A landscape with many valleys, sampled at points; each row gives a point and its height.
From any point a ball rolls to the lowest of the 2 points nearest to it. It stops when none of these is lower. Distance is the straight distance between rows; heights are no part of it.
Z_27: [ 74 118 105  71 111 161  78 164 104 127 149 137  79 102 198 120  95 109
 102  96 160]  h=431
Z_72: [143 142 187 151 147 105 130 158 118 143  81 119 137 106 118 108  71 134
 112 181 183]  h=274
Z_241: [142 154 113 108 128 149  91 141 139 165  89  74 133 141 111  76 143 114
 126 136 140]  h=379
Z_997: [122  78 111 121 169 119 132  85 148  95 146 162 145 180 163 140 167 145
 160 128 184]  h=299
Z_43: [106 136  96 116 118 143 119 115 112 117 141 129 129 157 137 132 174 127
 119  87 132]  h=295
Z_884: [ 90 174  83 113 114 153  84 142 123 106 125 155 125 130  99  40 110 147
 125 147 104]  h=539
Z_86: [140 151  95 138 119 101 139 151 123 171 122 119 168  68 172 138 140 119
  86 130 176]  h=391
Z_990: [135 142 158 129 155 119 131 135 100 112  84  72 123 163 143 131 109 167
 141 114 215]  h=79
Z_586: [142  95 116 132 116 119 154 133 152 143 150 179 140  96 112 151 140 120
 119 143  98]  h=610
Z_68: [147 152 135 169 141 140 146 181 163  95  70 133  97 159  65  82  94 137
 181 132 124]  h=497
Z_268: [144  87 114 136 137  96 151  75 163 152 141 124 180  92 166 165 158 104
  85 111 130]  h=286
Z_364: [136  99 150  92 123 143 118 117 128 186 139 133 144 151 150 149 167 112
 122 133 132]  h=104
Z_19: [157  98 169 139 133 107 147 100 122 137 186 146 137  86 129 174 112 165
 140 179  99]  h=187
Z_654: [126 122 194 142 152  98 111 107 110 117  86 107 143  96 140  99  70  94
  83 172 160]  h=209
Z_589: [137  88 147 109 135 118 139  85 121 143 198 167 150 129 162 174 150 173
 165 164 119]  h=228
Z_908: [ 99 133 125  93  91 182 103 148 110 108 172 139  62 145  87 142  93 144
 146  94  53]  h=662
Z_783: [127 161 102 144 131 123 140 101 126 108 158 177 165 163  90  94 177 182
 156 161 105]  h=540
Z_993: [ 73 125  93  82 110 139 124 144 131 174 119 200 169 132 188  77 166 109
 119 133 145]  h=463
Z_965: [ 96  90 170 132  99 135 173 158 142 163 101 216 137 153 121 141 158  73
 105 112 107]  h=451
Z_628: [100 171 167  97 122 151  88 105 101 196 139  75 152 181 157 107 165 139
 123 124 115]  h=380
Z_56: [142 126  87 154 144 118 159 131 162 116 147 192 159 172  81 133 183 171
 169 141 132]  h=560
Z_897: [148 130  81 116 124 142 121 130 134 108 166 128 104 128  87 136 133 156
 166 126  98]  h=581
Z_615: [123  87  89  89 109 133 114 133 138 132 162 171 109  79 129 140 119 104
 116 135  93]  h=599
Z_386: [112 117 182 144 150 104 122  72 111  85  85  75 133 129 140 115  89  85
  82 116 160]  h=151
Z_590: [108 115 120 127 110 139 155 174 146 162  97 206 145 145 115 115 164 101
 105 125 147]  h=467
Z_91: [103 166 113 136 118 137 115 186 123 120 109 188 127 124  96  66 112 153
 114 168 130]  h=499
Z_207: [153 135 170 141 129 152 127 134 143 124 138 100  88 173  72 141 115 123
 201 128  41]  h=637
Z_87: [127 175 134 160 133  96 155 147  90 125  62  78 141 118 140 123 113 157
 100 121 206]  h=184
Z_287: [146  95  80 138 155  94 117 119 166  85 104 101 104  62 136 136  85  65
  78 112 142]  h=13
Z_417: [ 98 121 125 126 146 100 109  91 137 113 138 168 162  88 193  58 104 103
 111 176 145]  h=528
Z_278: [107 175  90 123  98 141 114 164  90 106 129 128 101  98 112 111 106 159
 117 121 111]  h=527
Z_637: [115 157 157 123 100 165 125 143 109 117 129  99  67 159  69 129 101 128
 152 102  27]  h=649
Z_958: [153 167  89 121 120 115 112 136 122 163 148  99 154  59 164 107 123 132
 122 148 141]  h=416
Z_171: [104 174 130  94 122 163  75 122 116 162 112  63 130 150 154  59 130 138
 127 124 125]  h=413
Z_187: [165 141 137 122 142 123 105 108 129 165 104  50 140 136 119 125 139 125
 141 141 146]  h=346
Z_657: [140 150  75 139 134 115 125  91 135  78 110  81 126 120  79  97 126 122
 121 113  97]  h=492
Z_548: [165  84 138 161 141 131 158 172 167  78 142 161  81 109 113 169  87 123
 187 111 134]  h=603
Z_932: [156 165  91 135 135 143 132 167 144 118  72  86 100 170  57  98 126 156
 171 122 124]  h=532
Z_293: [137  99  96 142 131 126 175 168 160 119 147 224 135 142 112 153 161 162
 158 133 157]  h=577
Z_612: [168 133  60 101 137 120  87 128 158 152 154 100 146  56 141  88 113 120
 145 171 125]  h=435
Z_71: [110 141 113 132 126 108 141 133 129 158 123 153 186 105 205  94 149 104
  96 129 187]  h=359
Z_324: [115 136 160 117 111 139 109 141  99 158 117 105 119 105 134 111 110 117
  92 140 118]  h=390
Z_624: [168 139  71 108 139 121  81 132 152 114 119  84 104  69 100  75  86 120
 148 168 107]  h=452
Z_218: [ 99 172 100 136 148  93 121 112 106  84 135 111 126  78 223  98  71  94
  91 119 168]  h=398
Z_95: [169  92 157 161 135 142 137 176 191  90 132 135  88 143 105 151 103 102
 237 100  92]  h=612
Z_559: [152 130 103 144 150 109 118 121 147  98  94 102 120 100 102  81 103 115
 121 155 140]  h=471
Z_261: [152 168 180 141 127 117 136 165  97 175  80  86 131 108 105 122  92 176
 133 182 154]  h=341
Z_823: [139  78 113 159 142 122 179 155 160  80 145 195 107 126 116 185 130 132
 142 101 149]  h=592
Z_664: [130 167  95 153 142 118 133  88 117  87 133 101 148 162  99 102 156 168
 144 132 113]  h=514
Z_111: [147  66 114 145 126 107 174 106 200 129 136 189 147 108  94 159 144  93
 131 128  62]  h=622
Z_292: [154 103 151 129 152 107 135  94 117 141 126  62 130 180 137 226 154 124
 134  81 175]  h=193
Z_333: [139 162 128 165 124 129 136 194 141 111  91 156 110 112  69  89  90 131
 133 161 118]  h=459
Z_203: [135 106 143  88 109 145 120 138 137 215 152 170 150 154 122 145 182 135
 150 167  98]  h=173
Z_562: [118 105 142 154 141  95 132 101 129  83  90  97 116  83 142 142  85  68
  56 114 145]  h=89
Z_275: [134 107 114 139 147  92 141  87 153 134 127 146 186 111 163 112 154 123
 113 144 165]  h=324
Z_729: [148 122 193 164 131 154 127 164 175 116 122 132 100 194  92 131 117 105
 225 109  66]  h=625
Z_668: [ 89 175 147 115 104 144 110 103  82 166 114  72 150 187 167 128 179 114
  99  83 126]  h=357
Z_822: [141  89 165 129 152 120 121  66 134  99 133  90 118 152 123 143 126 103
 125 128 120]  h=133
Z_756: [149 144 165 147 138  96 138  78 111 142  96  49 154 145 110 157 140 126
 117 125 139]  h=313
Z_303: [ 98 141 101 130 132 114 129 120 108 104 145 145 142  92 204 111 119 118
 100 113 175]  h=383
Z_331: [135 154  77 121 105 157 121 174 141 122 101 121 106 139  65 105 126 128
 137 104 120]  h=559
Z_254: [ 79 103 180 133  87 157 156 143 115 126 127 194 109 177 109 154 150  82
 107  80  71]  h=409
Z_745: [104 148  88 114 103 157 106 191 134  96  96 131  66 120  87 109  81 102
 112  91 108]  h=583
Z_412: [ 77 149 121 113 100 136 126 109 106 148 125 134 161 164 164 110 187  98
  89  83 125]  h=329
Z_894: [143 107 163 151 152 123 154  92 114  84 175 144 122 156 120 172 128 183
 167 149 132]  h=190
Z_384: [162 102  91 128 144 109 133  82 155 131 137  69 150 105 152 176 158 107
 107  80 144]  h=255
Z_536: [151  83 183 156 124 116 165 100 147 130 121 114 122 137 112 198 129  77
 102  90 108]  h=337
Z_572: [177 126  98 171 125 111 172 146 197 129 129 168 150 123  60 138 150 130
 153 135  90]  h=648
Z_110: [119 108 117  83 159 163  79 133 130 115 138 107 111 161 191 103 124 149
 157 106 209]  h=352
Z_849: [147  92 119 110 174 138 110 130 150  98 129 139 120 162 157 113 133 143
 164 139 223]  h=327
Z_818: [ 74 179 142 103 108 146  99 118  73 133 154  99 123 116 190  88 103 138
 102 115 115]  h=472
Z_498: [138 137 121 107 117 164 120 170 130 175 162 176 125 154 101 139 160 180
 169 153 114]  h=256
Z_280: [ 88 109 137 101 127 117 110  65 121 118 158 172 161 107 174  71 128 114
 120 173  86]  h=512
Z_141: [149 165 162 169 116 127 159 180 125 161  84 121 125 117  80 121 116 144
 132 157 124]  h=406
Z_250: [113 128 125 107  94 160 113 186 105 116 156 139  54  91 111 157  70 133
 131 119  83]  h=675
Z_621: [155  94 155 129 150 102 131  79 140 160 142 115 174 157 139 172 169 124
 135 136 149]  h=29
Z_582: [157 104 150 150 157 106 136  62 137 118 158  89 134 181 108 189 152 129
 154 129 108]  h=95
Z_949: [146 133 101 140 125 135 144 145 136 144 110 105 121 157 101 164 169 120
 123  90 140]  h=250
Z_92: [115 102 139  91 123 140  98 143 115 143 138 122 107 103 176 132 111 104
 101 122 162]  h=414
Z_776: [120 131 126 136 160 108 101 143 133 101 119 166 127  87 157  81  82 126
 109 186 163]  h=542
Z_868: [113  60 130 108 150 116 156  76 142 112 160 200 151 146 159 150 158 147
 155 154 133]  h=266
Z_368: [154  87  71  80 129 141 101 101 150 121 183 128 114 105 130 147 140 125
 155 122  99]  h=590
Z_649: [113 153  97 108 122 140  98 111 129 126 146 156 152 153 100  63 155 144
 138 147  93]  h=565
Z_712: [132 147 110 157 105 120 160 140 124 126 111 132 131 111  87 147 143 115
  86 103 103]  h=312
Z_885: [ 87 147 114  80 120 173  76 143  96 120 140  88  88 124 185 100  99 150
 127 100 149]  h=450
Z_962: [ 96 157 101 110 104 137 118 106  78  81 172 114 105 110 139 134 112 158
 115 100  98]  h=503
Z_979: [156  95 165 124 155 117 141 131 120 115 100  81 114 160 131 194 112 133
 145  92 208]  h=155
Z_350: [ 85 117 115  87 106 134 123 111 112 157 161 176 157 107 182 104 151 121
 119 143 107]  h=491
Z_459: [ 98 100 134 118 107 111 139 134  95 122 170 194 118  67 178 175 100 134
  97 151 119]  h=694
Z_323: [179  95 119 154 137 105 161 107 206 170 126 155 168 144  77 155 175  92
 142 139  66]  h=633
Z_814: [118 101 189 162 106 138 163 145 132 123 108 153 104 148 103 168 126  72
 109  82  88]  h=372
Z_107: [107 147 135 104 141 162  93 164 121 153 115 118 125 148 164  93 124 162
 132 132 192]  h=386
Z_719: [147  86 167 161 143 113 170 114 140  96 173 189 123 118 116 171 109 154
 159 161 106]  h=139
Z_532: [114 201 125 145  91 126 138 131  78 153  89  58 147 116 122 110 151 131
  85 103 112]  h=270
Z_31: [104 170 116 140 102 125 122 134 103 127  95 114 130 109 102  92 126  99
  69 119  94]  h=343
Z_367: [154 150 135 128 146 149 123 159 127 157 141 126 125 176  98 126 152 200
 185 168 144]  h=307
Z_688: [141 136 186 157 118 101 152  96 106 133  74  50 126 105 107 155 101  92
  78 112 116]  h=260
Z_922: [ 83 156 149 122 110 138 111  62  67  98 168  92 124 127 168 113 122 134
 109 115  78]  h=488
Z_291: [113 182 122 138 107 141 136 182  91 105 116 116  75 117  81 120  73 187
 149 139  90]  h=558
Z_57: [153 129 145 150 145 122 150 132 121 122 138 136 133 162 120 166 146 185
 162 139 171]  h=242
Z_603: [155 143  98 136 145 100 140  90 124 147 133  38 158 141 166 200 169 137
 129  77 171]  h=226
Z_202: [153  96 197 131 129 102 139  82 120 157 115  82 153 102 126 182 114  85
  85 117 129]  h=306
Z_153: [ 99 124 119 106 123 155 113 180 133 161 107 187 141 144 158  87 155 138
 116 136 187]  h=426
Z_177: [115 113 153 128 111 141 136 158  96 112 153 157  83  98 133 167  94 137
 112 129 114]  h=685

Where does a ball stop that starts at each point below?
Z_141 | Z_287
Z_664 | Z_71
Z_107 | Z_719
Z_776 | Z_71
Z_275 | Z_990
Z_908 | Z_783

Call two points neighbours if one is among the 2 nearest of the other. Go from one point of each pair to the other, from neighbour to neighbour, staying as low as possible. Name the highest point that can't be avoided.
Z_532 / Z_949 | Z_31
Z_949 / Z_688 | Z_171
Z_719 / Z_621 | Z_367
Z_287 / Z_990 | Z_72
